Each row is a point on a tangle of strands that fork, close into loops and nearly touch. The rows are in no order.
Points whose rows are less than 142 apart are linked; no others are. Some points are linked to none.
lag: 5 -11 -31 -34 11 -14 23 -62 -34 20 23 -31 13 42 -33 18 3 25 -14 54 -10 4 21 7 -17 13 -9 -9 13 14 -10 -52 -20 -33 0 -1 -45 53 3 14 16 -1 -17 -27 17 -32 9 2 -2 -13 -6 10 17 -2 -10 25 -27
Melug: 44 3 24 -27 -57 -20 0 15 6 -50 30 13 -6 11 -8 15 -2 -8 18 -11 -25 -7 -27 0 -17 4 -22 -35 -23 -13 38 19 -25 6 -18 11 -18 -25 27 23 -20 18 24 -31 -14 1 6 15 -21 10 21 -38 14 4 6 1 -26
pur: 16 27 8 -20 -18 -16 -34 0 -10 -23 7 8 18 3 23 -1 -9 -18 54 -4 1 -12 -17 0 -42 20 -3 -5 -50 -14 3 -4 -12 -26 -14 14 -59 9 11 -26 20 7 11 -1 6 -12 6 -33 -1 6 27 -29 0 33 -11 -18 5
nevi: 25 0 1 6 -4 1 22 5 15 -23 26 35 -8 -64 2 20 -12 -21 -68 14 -12 -2 8 15 -2 -4 -42 -50 -8 2 9 16 24 6 -18 6 16 -20 18 36 -52 -12 -14 6 -51 5 -12 24 -12 -20 -27 -24 1 -2 31 -13 2
Fav: 9 4 15 24 12 27 5 -1 12 3 2 24 -21 -74 24 23 -15 -4 -45 15 -10 3 12 22 -25 -1 -34 -21 -14 -18 -1 21 19 9 -2 -15 33 -21 6 23 -31 -21 -1 11 -14 -4 -25 3 6 -25 -34 -15 -2 3 21 -17 -14
zed: 18 -2 -22 -11 -5 22 31 -30 -27 30 12 -71 0 26 7 19 -12 3 -29 33 -27 41 -6 -8 -2 11 -12 -18 -3 18 31 -81 -7 -14 6 -11 -19 21 7 17 -17 17 15 -20 2 18 16 10 -3 -35 -26 -33 -9 -13 -11 33 -40
darod: 30 -51 10 -31 -15 8 1 -25 -40 -2 -15 -36 5 -2 -22 38 -29 34 -11 -8 -13 32 -27 -1 -22 22 -22 6 36 -2 15 -28 4 -20 11 -2 -11 -8 27 -9 29 1 16 -13 36 -1 -32 5 7 -28 -24 7 51 -25 29 20 -40
Mapi: -7 -42 16 13 27 42 -3 -6 1 -21 -52 32 0 -21 -24 10 51 39 -25 -12 15 2 -9 20 -22 20 -14 51 31 -20 1 39 3 16 2 -28 27 -15 -36 8 17 -36 -19 -10 5 -5 7 7 21 26 -5 42 55 -1 1 -19 -22
Sug: -25 4 -16 32 11 1 7 1 4 33 16 -25 -24 6 10 -11 13 -19 -35 17 2 -17 5 -12 31 -13 9 2 13 2 -5 -2 30 28 14 14 34 -9 -15 21 -13 4 16 25 -14 9 10 12 -4 -10 -34 -20 -13 -5 5 31 11
nuv: -12 21 -61 -32 -15 -66 24 -14 15 -17 57 -17 9 42 -18 -15 -5 -12 -14 22 26 9 15 -16 17 10 12 -62 3 20 -1 -16 -50 -2 -4 15 -1 13 10 19 -5 25 26 -8 -43 1 1 -25 -23 11 20 -20 -50 33 -21 -6 37
nit: -13 -25 2 4 -17 -10 -12 27 45 12 -2 48 -34 -23 -20 35 -21 39 -14 -49 -17 -21 -10 13 33 -23 8 -17 18 -20 -4 20 10 20 -33 -5 32 -6 39 -1 -24 -5 6 -12 13 -21 -22 27 -4 -7 -27 15 21 -19 56 12 3
biguv: -5 -49 -1 -27 -14 -20 10 -12 -4 25 -32 -23 -19 2 -16 -10 -19 24 -12 -38 5 7 -38 -30 35 9 25 13 44 -1 5 -23 25 -8 13 -1 36 -6 -1 -29 9 -6 20 -10 32 7 -24 23 15 -12 -24 26 37 -15 25 21 25
kuf: 36 4 15 -4 -5 9 15 44 27 -34 -9 -9 -11 31 -18 24 8 -18 -27 -27 9 -6 24 -15 28 -23 11 -18 4 -11 -5 -5 5 -11 -47 22 -24 10 23 -14 -27 21 -33 -5 -17 7 22 4 24 16 27 50 13 -27 6 44 -13
Luk: 35 -15 2 -43 -19 -6 25 -54 -11 -15 14 -19 11 39 -28 29 18 5 -14 33 -16 6 -3 -1 -19 12 -22 -26 3 2 -4 -31 -25 -21 -15 20 -32 31 10 7 19 -7 -1 -29 -11 -17 7 21 -12 -12 11 7 24 6 -4 21 -18
zag: 6 13 -13 -8 -8 -34 -31 -10 -10 -25 13 -9 18 35 19 -9 27 -17 37 25 4 -6 -8 -22 -17 15 2 -5 -50 -7 -3 -34 -28 -30 -10 40 -58 29 18 -18 22 26 9 22 -1 -10 13 -25 18 12 27 -47 -20 19 -32 -5 22
dod: 34 -15 -10 -16 -14 -12 25 -67 -21 -17 20 1 23 28 -20 13 30 -19 -43 22 -19 -6 -5 -20 -8 21 -33 1 -33 0 -7 -8 -4 -3 -2 35 -39 23 2 5 28 -24 -14 13 -38 -7 20 28 -13 5 -14 -18 18 0 -16 0 0
Zuto: -32 -45 -13 24 11 7 13 40 29 10 -28 14 -7 -5 8 -56 39 27 -9 -42 34 15 -35 -3 15 9 45 39 67 5 -4 15 -32 4 11 -2 44 -16 -34 -23 -7 -10 -3 -8 32 38 -7 10 27 1 1 49 48 10 0 -5 25
kiz: -25 11 -39 1 17 -27 -25 11 37 17 6 34 29 66 -59 -9 11 15 16 -37 33 -49 12 -14 19 -20 22 6 38 15 -34 35 -20 1 -16 28 30 18 -17 -13 6 14 -29 -8 -1 1 26 14 -4 44 37 57 9 -29 -9 11 16
vutep: -37 -6 0 33 5 -2 -17 15 16 23 -29 38 -15 -14 22 -54 31 -1 20 -22 43 -7 -9 0 -6 3 23 53 42 -11 -19 48 -22 12 45 -34 37 -14 -32 -7 13 -9 17 32 30 37 34 -16 -17 -3 -3 19 12 10 -23 -31 25
naze: -12 4 -55 21 5 17 33 -4 11 28 30 -51 -5 14 17 -22 13 14 -35 49 -10 35 27 5 31 5 2 -14 -8 12 11 -32 -10 8 -11 -12 -4 13 -19 17 -34 17 -7 -12 -41 9 25 -10 0 6 -13 -16 -55 25 -28 27 -12
sola: 17 -14 31 12 16 20 -8 -17 4 -7 -27 21 0 -21 -12 31 19 -17 -46 5 10 -11 13 -7 -30 23 -43 14 -11 -24 -40 33 16 5 -2 8 12 -5 2 3 43 -31 -5 20 -30 14 0 -24 4 -1 -15 30 21 -2 -6 -9 4
lomod: 39 -11 20 -4 -6 -9 8 -36 -3 -30 -5 2 3 -8 -6 21 41 -33 -48 10 1 -7 -1 -25 -32 23 -40 3 -26 -17 -19 21 1 -8 -10 34 -19 4 15 -6 40 -35 -7 24 -47 21 7 -11 -12 0 2 0 10 1 -1 0 8
Deg: -53 13 -9 33 6 1 -21 -23 22 38 -13 56 -35 -42 20 -22 -3 -22 -9 -10 13 -18 36 28 -2 2 -5 4 -2 -6 -29 42 9 55 24 -26 48 -27 -6 8 -13 -5 20 24 -8 -6 -11 7 -35 -8 -43 -11 -17 11 -4 -24 36
dizap: -61 6 -26 34 14 7 -32 -5 34 36 6 17 -39 -19 26 -24 -21 1 3 -8 22 -33 25 18 19 -25 24 -7 17 -5 0 25 -7 61 13 -17 48 5 10 21 -22 17 36 8 22 -21 -13 8 -19 0 -31 -38 -30 13 8 -5 29
Seru: 52 18 36 11 -31 16 30 -2 -30 -27 6 -31 21 7 7 4 3 -60 -23 19 -12 -1 -1 -13 23 6 -18 -11 -57 -16 3 -40 49 -11 -10 27 -51 -3 8 -27 13 33 -23 33 -58 34 20 -14 18 -9 21 -23 -17 -14 5 18 -6
Kotiz: 1 -42 0 -1 14 22 -20 -26 -19 8 -29 36 6 14 -12 10 22 39 -2 -4 -2 -16 -17 4 -16 12 -2 57 28 -9 9 31 -11 16 13 -15 12 4 -31 13 17 -28 -13 1 41 -30 36 34 10 27 -2 17 49 3 -3 2 -28
bot: 48 -13 42 -9 -25 29 -15 -3 -36 -23 11 -33 -4 -14 -10 29 -20 25 -2 0 -21 10 -33 3 -44 17 -25 -1 -7 -12 37 7 -3 -29 13 0 -22 -13 45 -12 15 3 11 -9 32 11 -25 -4 2 -32 -4 -25 45 -30 21 19 -65
Div: -3 9 13 22 49 42 19 31 -19 -19 3 -32 42 1 31 -30 5 10 27 16 -42 20 0 27 37 6 26 50 -33 33 25 -36 28 -14 -24 -10 -51 -19 -58 4 -17 16 -68 -3 -2 -5 1 -1 62 26 52 5 -11 19 -40 7 -8
Nokad: 4 -11 -12 12 3 -21 29 -22 3 31 15 -30 -28 2 5 -8 6 -20 -40 16 4 8 -6 -19 13 7 -6 -28 20 7 -4 -12 7 1 22 20 26 3 12 8 3 -3 31 7 -13 21 -9 -3 -25 -46 -39 -29 -17 4 4 18 13
gol: -15 10 -7 5 44 -7 4 -19 2 28 18 14 4 -1 -1 -16 -2 26 -5 29 -3 0 25 26 7 -7 -1 6 -22 7 -12 1 18 10 -4 -4 4 20 -30 14 -5 -7 -17 -9 24 -34 2 9 2 12 -25 17 -5 22 -24 -9 -5
gunu: -11 -5 3 -8 13 2 -9 -11 -17 -1 3 0 2 11 2 -9 12 18 4 7 -4 -3 -6 -2 -15 6 -4 25 2 -6 -3 -1 6 0 2 5 3 15 -25 2 10 -18 0 0 25 -15 18 14 6 15 2 12 13 18 -17 -6 -8
noz: -14 -23 24 -3 11 13 -4 14 -30 8 -30 -30 14 -19 23 15 -52 24 42 -33 -22 45 -57 14 1 -22 27 22 32 27 35 -33 5 -28 16 -11 18 -34 -6 -12 0 -31 9 -28 65 -18 -49 32 15 -7 -10 -19 10 -18 44 -26 -27
botos: 2 21 -38 -31 12 -35 12 -22 -12 20 -1 -41 3 -1 -3 -13 -4 14 -1 37 12 29 14 9 -52 22 2 -33 46 11 -15 -35 -40 -34 8 -20 -17 18 33 -19 17 -15 7 -45 -7 14 -42 -53 5 -18 15 13 -38 -3 12 16 13
Bemub: 35 -1 66 -1 -3 40 -18 -14 -53 -18 6 -4 5 -21 14 20 -21 -5 0 7 -22 -3 -37 5 -47 31 -21 13 -33 -22 20 3 28 -21 12 2 -33 -24 16 -14 15 2 -18 20 28 -1 -9 -11 12 -12 0 -42 32 -15 25 6 -43
ribi: 27 13 48 23 10 34 15 5 -29 -6 11 -17 18 15 -2 -5 1 -31 -18 11 -17 -24 9 -13 24 1 -2 32 -57 -12 -5 -33 61 -9 1 11 -39 16 -7 -6 10 28 -56 55 -26 11 32 1 19 1 22 -5 0 -16 -12 31 -7
Gon: -15 -7 22 22 29 18 -3 43 30 -19 -22 30 5 -30 16 -6 10 14 14 -20 4 27 1 19 14 -16 4 18 25 8 -9 26 -8 -6 -20 -31 25 -27 -36 -10 -5 -40 -16 -20 20 5 -16 -6 20 23 11 44 8 23 0 -41 -10
mageg: -35 13 18 13 19 3 -21 3 7 44 -9 19 -25 -5 11 6 -31 6 20 -24 8 -44 10 -6 41 -56 38 11 -2 14 0 7 28 21 6 0 20 28 10 11 -17 21 0 28 45 -43 -3 42 -3 -20 -30 -17 6 -36 40 8 21
Labo: -5 -19 -2 -13 -6 -8 -28 9 7 -24 -3 4 -10 41 -18 -12 21 8 20 -19 19 -19 -22 -21 -18 6 6 9 35 -23 6 23 -22 10 -5 6 19 11 12 -12 18 -8 31 -8 1 22 29 -7 1 20 15 2 4 15 -19 -1 -5
mev: -4 -7 16 -9 5 9 -1 -24 -33 45 -3 -44 -19 -9 24 1 -46 10 26 9 3 23 -26 -12 -16 2 24 -11 -3 10 20 -18 11 -25 38 -1 -2 0 33 5 12 6 27 -12 54 -14 -36 -12 0 -40 -22 -26 13 -18 33 5 -22
sogo: -26 5 16 16 23 5 4 -16 10 34 -22 43 -26 -80 18 -11 -4 3 -26 5 2 10 23 30 -4 -1 -18 1 -16 -15 -23 30 32 24 23 -28 50 -26 -21 19 -17 -15 11 12 -5 -4 -30 -6 -10 -14 -52 6 -2 16 5 -29 13
tokob: -34 9 31 10 28 12 -12 -4 7 34 3 -10 -26 18 23 -8 -53 -7 47 -2 4 -15 -12 -10 43 -32 35 -17 -13 17 11 -19 17 -8 14 -4 -12 28 12 27 -33 31 -9 2 64 -56 -11 14 26 -23 -8 -24 -1 1 32 4 -10
kip: -16 8 -45 12 -2 -19 -41 2 -8 -22 18 14 14 36 17 -12 36 -15 31 17 22 -23 -9 -23 -19 11 12 29 -39 -10 8 2 -40 8 0 27 -15 29 10 -10 16 7 11 37 -11 -5 34 -25 0 22 14 -53 -17 26 -51 -6 23
rufot: 28 9 7 1 -20 18 21 15 3 -31 30 14 5 -16 -10 23 16 -22 -69 16 -23 -13 19 -5 6 -17 -27 -25 -25 -18 17 -5 10 14 -36 10 -16 5 16 22 -46 17 -33 11 -60 0 33 26 -6 1 8 -21 -2 -11 13 13 -18
tuvuz: 28 1 -19 0 -19 -20 31 12 26 -10 29 -38 -24 20 -12 1 17 -29 -30 24 10 14 22 -22 19 2 -3 -48 15 6 -8 -7 -18 -9 5 18 4 -13 45 1 -2 11 24 -10 -50 38 -6 -18 -13 -35 -11 6 -48 3 -1 33 16
datam: 30 6 -11 -24 -31 1 35 5 21 -35 20 -34 -1 28 -11 15 17 -16 -36 29 4 26 29 -19 15 5 -7 -38 4 -9 1 -10 -27 -6 -25 -2 -13 -1 33 3 -9 11 6 -18 -73 30 24 -15 -17 -1 14 2 -33 34 -7 30 9
rim: 25 -2 -44 -13 -37 -63 7 -21 -4 -32 20 -15 4 13 -5 -21 10 -66 34 9 14 2 -14 -14 1 5 -8 -36 -10 28 -19 -11 -12 -17 21 51 -5 -20 29 -9 35 -6 17 6 -42 33 -19 -26 -18 -16 17 -26 -55 19 -14 -21 45
loz: 15 15 16 -36 -16 -9 -3 14 -15 -17 -8 -1 10 -11 -1 6 -38 0 49 -23 -16 13 -35 13 -11 -1 -17 -16 5 8 40 -31 10 -8 -14 -8 -7 -9 -9 -1 5 -20 22 -46 27 -20 -8 15 -3 2 17 1 -1 -1 18 -25 -23
Mep: -1 -25 -20 -5 10 27 4 -48 -38 30 18 -52 5 47 -1 12 -10 6 -11 41 -29 31 4 -12 -14 28 3 20 -16 19 25 -67 -20 -26 12 -2 -51 49 0 20 -6 3 -6 -1 28 -18 14 5 -8 -34 -11 -39 26 -4 -29 17 -40
Tol: -19 -9 -28 -11 -2 -11 -24 -6 21 12 3 40 8 58 -52 5 38 26 3 -26 29 -56 -6 -1 -9 2 7 19 42 -6 -15 30 -37 19 -3 11 33 24 11 -8 17 -7 -4 9 -13 4 38 -1 -2 36 35 26 16 -13 -20 10 10
bini: 12 -6 30 -32 -2 -12 0 5 -41 -18 -27 -10 28 7 -5 4 -37 9 39 -42 -18 30 -52 11 2 -16 -4 20 9 34 39 -52 23 -20 -2 -10 -20 -6 -24 -2 10 -27 1 -34 42 -31 -32 49 11 11 10 0 30 -24 31 -19 -30
logiz: 0 25 46 25 37 42 0 -8 -23 -9 9 23 10 -4 13 7 7 3 -22 12 -34 -30 18 6 4 17 10 34 -58 -16 1 -18 45 -1 -3 -3 -46 18 -9 4 3 20 -61 47 5 -32 25 3 31 8 19 -17 24 -11 -14 23 -22
dovi: -4 12 31 23 32 38 9 27 -28 -24 -6 -10 28 -36 52 -5 2 7 0 27 -40 32 3 26 18 12 -4 40 -34 -8 28 -26 41 -4 -14 -31 -29 -23 -53 5 -25 5 -40 14 -31 -1 2 -20 56 13 31 6 -5 10 -12 -17 -18
fako: -11 24 -55 -17 3 -77 -3 -17 -3 8 23 -22 -3 42 -18 -20 4 -18 3 34 38 -4 6 -24 18 5 21 -52 31 10 -8 -24 -32 -13 17 6 14 3 21 4 2 22 27 -21 -4 7 -13 -37 -13 -15 8 -4 -59 6 -6 -7 39
Pev: -13 3 -26 34 12 29 28 2 -1 31 23 -28 -10 -1 23 -6 9 9 -48 33 -20 4 13 -6 30 -6 -8 6 -8 7 17 -21 24 32 1 -9 22 4 -25 28 -41 17 2 15 -23 -1 21 11 9 -9 -24 -16 -28 6 -10 26 -25
ralan: -18 13 14 12 6 19 -22 21 14 7 -18 54 13 -11 -10 2 15 24 22 -48 -4 -47 15 15 18 -24 -4 49 -1 6 -27 47 19 36 0 -5 26 -17 -56 5 -1 -17 -24 14 17 -9 26 49 -15 41 -11 39 9 -20 -16 -22 19
pekab: 26 -20 8 -16 -12 22 25 -17 -36 29 -17 -86 8 10 -13 19 -32 4 -33 1 -21 56 -7 -17 8 12 -6 -1 25 16 22 -78 20 -16 14 -8 -5 -2 20 -17 -1 16 5 2 -10 38 3 11 17 -32 -20 -1 6 -33 -1 45 -26
Sim: 42 4 18 -27 -51 -14 6 40 28 -35 7 6 -1 -20 -24 21 -10 -13 1 -20 3 2 -1 2 -5 13 -22 -48 -2 -10 4 26 1 -1 -27 7 2 -19 19 -4 1 12 20 -24 -16 21 -13 -5 -14 -2 10 15 -2 -10 32 -9 -8
Pemu: -52 13 -8 4 12 -7 -18 4 -6 19 -29 11 19 -2 42 -50 -26 2 81 -2 20 13 -8 5 24 -27 27 25 -9 15 0 18 1 17 41 -38 14 -19 -65 12 -16 3 16 -6 48 -8 -6 -2 -8 34 -9 3 -3 34 -31 -76 40
bis: 25 3 12 -20 -18 -18 4 -26 -24 31 -9 -50 -13 -19 -20 2 -41 -7 32 6 -10 23 -19 3 -28 6 -8 -28 -8 27 21 -5 -2 -23 37 3 -16 -13 54 -8 26 0 41 -24 38 21 -51 -9 -23 -54 -23 -30 14 -22 34 12 -12
Vireg: 6 -11 26 29 35 41 16 55 -4 -33 -18 -2 10 -40 33 -1 12 9 -41 13 -7 48 3 19 13 -12 -10 28 2 -5 17 1 24 -2 -22 -32 12 -27 -51 9 -28 -34 -23 -14 -12 7 -7 -12 32 18 8 28 3 0 -6 -28 -24
Vema: -11 10 9 15 23 19 9 29 41 -4 -52 38 9 -32 -9 6 22 5 8 -23 18 -1 23 15 13 -4 -1 5 19 -12 -57 42 3 -5 -19 -18 20 -5 -30 -2 12 -37 -8 1 -3 5 -18 -6 -5 20 2 78 22 2 8 -37 14
Dobar: -30 -25 -6 0 5 6 -16 1 7 40 -12 46 -32 -5 -19 20 -30 21 -9 -49 -10 -45 2 0 49 -48 25 9 8 12 -4 5 17 27 -12 -3 32 22 15 -5 3 8 0 13 28 -37 -4 53 -1 -1 -34 3 31 -45 54 27 24
zek: -17 28 5 -12 8 -21 -9 -17 32 25 -1 37 -1 -19 -13 11 -18 -9 27 -2 16 -21 16 12 -15 1 -10 -28 -5 -18 -47 32 -7 -12 -10 -9 4 -5 1 -9 13 -21 14 -2 7 -12 -5 -28 -27 -10 4 30 -19 18 9 -19 17
lop: 9 -11 34 5 20 25 -13 -22 -11 -28 -40 45 8 -49 -1 22 30 12 -21 4 -1 2 -1 17 -44 30 -45 29 -17 -35 -12 30 19 7 -4 -23 13 -21 -21 -1 17 -43 -7 9 -16 -2 5 -13 2 17 3 22 37 -5 -22 -40 -5
lar: 11 -33 0 -32 -1 -4 25 -26 -38 28 -32 -63 0 -10 -29 28 -18 22 -31 -3 -4 44 -10 -11 -21 24 -13 0 45 18 11 -58 19 -16 16 -5 -5 -5 10 -19 26 -10 16 -7 3 28 -32 8 3 -22 -21 11 37 -38 15 17 -21
zike: 62 -11 13 -27 -56 -25 3 -14 5 -56 14 -28 -2 32 -13 16 32 -10 -4 -9 -13 1 -22 -19 -34 12 -20 -15 -12 -5 17 12 -45 -4 8 20 -25 -22 57 1 11 8 13 -25 -27 27 -2 7 -22 -15 13 -41 3 -3 -24 23 -7
kile: -31 10 -5 8 6 6 -13 4 45 -1 -28 76 36 -19 -27 -3 12 16 41 -31 12 -23 7 24 9 -2 -13 22 4 -22 -44 51 -4 14 -1 -32 19 -19 -43 0 8 -23 7 18 -13 -6 9 15 -20 39 12 58 0 11 -30 -51 16
sen: 25 28 23 -24 -23 -21 8 -9 -37 24 -26 -47 10 -40 -16 3 -37 -25 40 5 2 31 -20 8 -52 15 -7 -21 -21 26 8 -19 20 -13 31 2 -19 -15 25 -31 42 -7 17 -17 14 39 -57 -31 -17 -37 1 -9 -1 -28 34 6 1
kopit: -49 -30 -45 21 16 -1 -15 5 30 30 -12 23 -27 16 -12 -43 29 42 -5 -17 37 11 -14 -4 -13 13 36 5 84 -6 -9 21 -57 -6 2 -13 40 8 9 -7 -7 -11 5 -16 35 7 -8 -9 19 -1 11 30 20 25 -5 8 8
muma: 3 19 -45 -9 10 -48 15 -21 -8 26 12 -49 -14 19 8 -22 -7 -9 4 49 17 13 18 -11 6 5 14 -52 30 14 -8 -29 -43 -35 20 -8 -7 16 26 -4 -4 12 17 -35 8 7 -28 -57 3 -30 3 -15 -53 0 11 27 20
zekun: -32 18 -7 36 12 22 -17 34 23 27 22 24 -21 0 25 -5 3 -12 -8 -7 2 -56 63 13 20 -39 17 19 10 0 -26 39 17 29 -16 1 19 27 4 -13 -8 13 -19 32 -6 6 7 -8 10 -5 -7 13 -27 -26 8 31 23
kozu: -5 3 34 35 43 44 -7 14 -9 -19 -15 30 18 -16 23 -7 19 20 4 6 -31 -9 30 20 4 1 11 63 -59 5 0 25 49 1 1 -3 -31 -6 -39 10 -23 12 -67 42 12 -14 19 5 28 30 -10 14 1 -6 -40 7 7
Kefit: 38 28 17 -22 -37 -7 40 2 -35 -29 5 -32 29 -11 -3 14 -12 -40 -3 19 -23 20 0 -1 -15 15 -18 -34 -33 16 14 -51 30 -2 -21 14 -46 2 1 -9 3 12 -8 -24 -44 19 -10 -2 -3 0 20 -13 -18 -4 7 -3 -4
Detim: -23 4 -33 30 -10 -10 -35 0 -12 -39 24 15 18 26 6 6 35 -20 -9 -19 9 -31 13 -16 -4 2 5 35 -41 21 9 25 -15 49 -2 44 0 16 -1 12 5 14 14 51 -60 -3 43 11 -27 43 18 -59 -16 7 -46 -1 30
leso: 58 2 -7 -23 -50 -47 -5 -4 -7 -37 16 -27 2 35 0 -2 9 -44 35 4 3 3 -29 -24 -22 11 -18 -21 -12 5 5 -4 -23 -19 22 28 -19 -22 49 -14 43 3 25 -19 -13 28 -10 -30 -8 -20 11 -22 -13 -8 -18 5 15
rova: -1 -5 15 25 21 20 10 17 -12 0 -18 34 28 5 7 -13 25 21 0 -11 -14 -33 28 13 -5 -8 -5 69 -16 11 -22 52 29 24 19 15 -4 6 -67 7 -8 -3 -52 20 12 -5 38 20 2 43 -5 38 8 -25 -37 1 22
Badud: 17 27 32 -3 -21 16 -15 -2 -32 -18 7 7 11 -28 33 7 -16 -13 39 7 -20 -5 -30 6 -47 33 -23 14 -60 -20 22 1 20 -18 6 8 -50 -8 8 -11 13 -8 -5 9 14 -6 -15 -24 11 -8 12 -41 11 15 -2 -21 -3
nonus: -21 9 6 19 -14 6 -20 13 -1 -26 3 32 -8 -9 12 9 29 -18 -15 -18 -1 -33 10 -10 -17 6 1 32 -12 -23 2 46 3 37 -6 17 17 -1 -29 -7 2 -10 17 33 -51 15 31 1 -5 32 14 -26 -8 6 -22 -9 7
pepof: -42 14 31 7 17 14 -24 5 -15 25 -31 0 9 -14 51 -23 -46 -2 86 -9 -1 19 -30 9 24 -34 24 16 -10 16 19 2 11 -2 29 -27 17 -35 -39 12 -16 -14 8 -21 61 -28 -12 20 -6 5 -5 -17 -2 20 15 -66 12
Deva: 0 21 -56 -19 -17 -26 13 0 13 -27 48 -13 26 22 -4 -7 18 0 -10 36 15 22 39 -3 -2 5 10 -45 -14 10 -8 -10 -56 -13 -43 12 -24 18 15 -2 -8 29 10 -8 -48 3 20 -36 -12 22 28 -10 -46 46 -21 4 19
sise: -26 -29 27 4 28 34 -14 -1 -24 39 -2 -25 -12 4 28 6 -56 19 38 -6 -10 34 -27 0 14 -22 30 6 5 14 23 -17 9 -35 32 -10 16 -1 20 17 -9 4 -5 -5 87 -56 -32 20 25 -29 -17 -27 21 -12 45 -8 -40
Vevak: 28 18 7 -39 -26 -4 31 12 -39 -25 -13 -38 15 -11 -2 19 -10 -8 3 -11 -18 37 -24 9 -35 9 -18 -21 7 13 38 -47 11 5 -6 -10 -24 -9 -5 -6 12 -17 6 -39 -18 23 -7 0 5 10 21 4 -17 -14 6 2 -26
fuz: -16 -30 7 14 12 8 12 6 4 30 -37 13 -17 -18 -2 -41 44 21 -20 -23 32 2 -19 -1 4 13 25 49 53 2 -29 29 -2 6 31 -5 43 -13 -34 -14 24 -22 8 23 16 27 8 3 0 -9 -19 37 35 1 -5 -11 28
bubo: -38 -24 -33 18 0 -17 -30 21 54 38 6 20 -57 10 -9 -29 -3 23 -4 -18 26 -8 -1 1 1 -15 38 -15 65 -18 -16 28 -54 5 -1 -2 48 6 48 -10 -13 7 21 -10 37 -7 -12 -26 4 -16 1 13 -7 10 13 15 18
relut: -15 37 -16 -16 -12 -37 -20 33 40 0 -8 29 16 11 -20 4 -11 -26 34 -19 33 -32 15 -11 13 -5 0 -34 14 -16 -44 34 -10 -16 -17 -7 3 3 -15 -16 10 7 5 7 -14 5 -1 -26 -22 15 33 44 -27 11 1 -22 16
pob: 4 23 -15 -19 -17 -31 -22 32 38 -18 -13 18 19 38 -35 -1 -9 -21 50 -42 29 -42 2 -31 26 -15 12 -27 33 -8 -22 21 -10 -24 -13 16 4 8 -8 -21 0 17 -9 -2 3 5 -1 6 -5 31 37 56 3 -13 2 14 10
bitob: -30 -8 -25 5 -12 -9 -33 11 43 19 22 12 -48 27 1 -4 -16 1 12 -6 13 -21 7 -8 3 -26 23 -36 21 -5 3 20 -36 29 -3 4 27 16 56 9 -18 21 30 -1 18 -14 -2 1 -19 -12 -5 -28 -27 11 3 10 8
nid: 40 5 25 19 -12 42 9 35 10 -31 9 -1 -22 12 3 23 5 -10 -39 -7 -22 -16 26 1 34 -26 -3 -11 -18 -16 9 -10 21 10 -39 5 -20 12 28 -5 -34 44 -46 14 -44 1 39 23 13 0 24 -8 -5 -22 14 51 -31
Fosel: 12 5 12 0 -36 -20 -5 48 51 -23 3 27 -24 -25 -19 35 -35 3 -6 -48 -11 -15 9 0 31 -30 4 -36 8 -14 2 15 8 17 -30 8 17 -25 33 -12 -31 27 17 0 -7 -9 -22 18 -13 0 -14 18 9 -21 50 13 -10
fodo: -15 31 -10 -11 27 -23 7 -1 29 7 27 41 7 -17 -11 4 -12 4 11 18 4 -7 27 30 13 -21 -7 -23 -20 1 -23 17 5 -1 -23 -7 7 22 -16 11 -3 1 0 -19 4 -45 -9 6 -14 13 -6 27 -27 27 8 -36 0
rugig: -10 7 -49 -5 10 2 29 -8 13 -12 58 -5 10 6 -11 -3 14 29 -31 48 -15 29 37 9 10 -6 -3 -22 -26 4 15 -26 -41 9 -47 1 -26 24 -1 23 -28 11 -8 -18 -35 -32 25 7 -4 24 3 -23 -39 31 -25 3 -11
Zuz: -40 10 -24 25 14 0 -10 12 13 10 -13 27 11 -23 37 -62 15 4 46 -2 36 11 8 11 6 -4 29 42 5 1 -15 36 -13 17 45 -37 30 -13 -54 -5 -9 3 16 20 25 28 12 -32 -14 16 -2 17 -7 37 -38 -39 37

How many points has the smallest loop of links through each point below? Write none if it is on no loop.
relut => 9
Nokad => 8
kozu => none
Zuto => none

A tip is a point with one link. Name the tips that can be reached along the links from each point below, in the order of the rows.
zag => nonus
loz => Div, rim, sen
Deva => botos
nevi => kuf, pepof

A piece is all that can be reached along the links. How many separate loops has the piece of each point below (a circle has one, a figure eight two, a Y none), and how many tips (points with one link)?
Mep => loops 1, tips 1
Vema => loops 0, tips 3
bitob => loops 0, tips 2
Nokad => loops 1, tips 1
